Each row is a point on a landscape with many valleys, with its height.
From any point a ball takes the steepest step (drop divided by distance) to one of its 4 nearest points. It stops when none of these is lower. Distance is the straight distance between rows; heights are no part of it.
sapim: [119 117 157 102  74 144 119  86 155 106 132 132 119 109]  height 2.58
zuzo: [ 97  63  91 130 192  95  94 115 106 150 159 169 100 169]  height 2.61
maba: [128 177 161 133 114 139 119 144 121  99 134 141 134 112]  height 3.71
Raf: [ 84  92 109 128 191 113 115 141  93 122 156 169  92 164]  height 1.96
zik: [133 158 165 117  83 140 117 119 140  95 135 134 128 101]  height 3.41
lep: [165 114 120 115  97 110 138 117 172 144 120  91 168  84]  height 4.83
mav: [104 161 164 139 149 145 124 150 110  92 132 151 112 125]  height 2.98
Bak: [ 96  97  91 145 190 119  73  74 117 136 153 133 128 111]  height 6.74
radag: [101 135 153  99 105 157 124 105 104  94 154 159  79 143]  height 2.95
puba: [116 137 155 105  86 148 121  99 128  93 142 143 101 117]  height 2.63
talov: [141 203 136 162 132 128 128 166 118 131  92 125 164 140]  height 4.57
feda: [ 74 135 128 155 204 128 110 128 115 124 126 125 127 117]  height 1.72
voze: [ 85  75 162  79  87 146 131  82 138 159 144 131 100 176]  height 6.45
tos: [108 190 123 162 177 120 115 148 118 145  85 104 155 133]  height 6.97
sona: [188 116  64 124  93 108 157 126 152 156 119  76 174  98]  height 1.53
kero: [ 95  69  86 139 190 111  86  88 115 139 153 153 110 136]  height 3.95
Pazon: [118  68  79 135 178 102  72  70 122 149 163 170 110 147]  height 3.98
Konum: [101 118 154  97  83 154 124  82 125 110 141 148  88 138]  height 0.62
bobe: [142  63 145 126 127 123 153 158 196 133 102 114 121 107]  height 3.70
fovus: [ 87  80 103 136 201 112 101 118 106 127 147 156 107 150]  height 2.39
fisot: [184 149 103 121  68 119 130 129 143 135 128 102 181 100]  height 3.53
ler: [189  96 116 156 142 127 198 186 126 168 116  70 135 109]  height 4.98
Kotos: [ 91  93 110 113 183 115 121 147  89 129 164 179  85 173]  height 1.95
gav: [105 111 154  99  80 151 124  77 142 107 139 141 101 130]  height 1.97
zunes: [185 190 103 178  93 126 135 161 114 128  88 133 178 157]  height 4.15
Dinu: [107  62 153 109 107 132 138 113 194 134 107 130 117 137]  height 4.44
mura: [ 89  90 156  89  79 150 127  77 135 137 141 140  98 158]  height 4.55
Sori: [118 185 165 146 144 131 122 161 117 105 117 137 145 120]  height 3.87
Metod: [143  92 138 116  99 116 136 107 187 131 112 106 146  87]  height 2.99
bobi: [ 88 123 125 121 173 134 129 150  90 103 156 164  84 154]  height 1.71
fizi: [192 180 107 151  70 124 127 154 120 127 116 123 180 132]  height 3.73
Tifeg: [ 89 170 124 156 188 121 113 132 120 143 101  99 153 119]  height 4.56
vaz: [ 79 119 126 144 200 124 111 130 108 112 134 141 117 130]  height 2.54
sisa: [165 200  99 184 126 121 136 148 126 138  60 126 168 163]  height 5.55
popi: [103 153 159 123 126 150 122 134 103  86 142 157 100 130]  height 3.74
pori: [104 125 125  81 141 133 131 139  76 132 178 167  58 173]  height 1.02
Roned: [105 113 147  73  97 144 132  87  84 147 177 150  65 175]  height 3.31
kofaz: [123 194 151 162 149 134 121 163 117 128  99 127 156 133]  height 5.00
lok: [160 163 144 125  76 131 115 129 143 113 130 122 162  98]  height 3.33
Zati: [181 111  92 115 106 107 154 125 166 155 117  74 172  87]  height 5.66
patat: [170  75 137 135 142 121 166 169 177 140 103  98 126  96]  height 5.22
Gimaz: [184 106  81 137 132 111 185 146 147 170 107  66 161 101]  height 3.77
Sigad: [154 195 158 141 102 135 116 155 122 116 119 130 158 121]  height 3.48
Pasi: [ 93 162 149 156 185 128 119 155 111 116 122 131 130 122]  height 1.01
tet: [101 128 147  83 107 153 128 104  84 121 168 156  60 161]  height 2.01
rul: [183 100  99 152 140 126 201 174 127 173 110  67 147 111]  height 4.69
dolo: [173  80 125 132 138 117 166 154 179 150 107  86 143  94]  height 6.07
lal: [195 151  76 138  62 117 136 134 132 132 120 107 189 119]  height 3.68
mel: [132 199 115 169 147 119 126 156 120 147  67 110 163 151]  height 6.66
pudu: [ 99 128 135 103 142 142 132 138  79 101 164 169  71 157]  height 1.36
geluk: [126 106 153 107  80 132 118  92 169 112 129 118 133  95]  height 2.75
kote: [161 140 139 113  79 120 120 113 159 119 128 109 158  86]  height 3.11

Two balls start at each pair of points below. Name the first point that both come to, or write never.
bobe and Sigad => geluk
popi and tos => Pasi
zik and talov => Konum

Where does a ball stop that starts at each point below?
fisot => Konum
Pazon => pori
rul => sona
fovus => pori
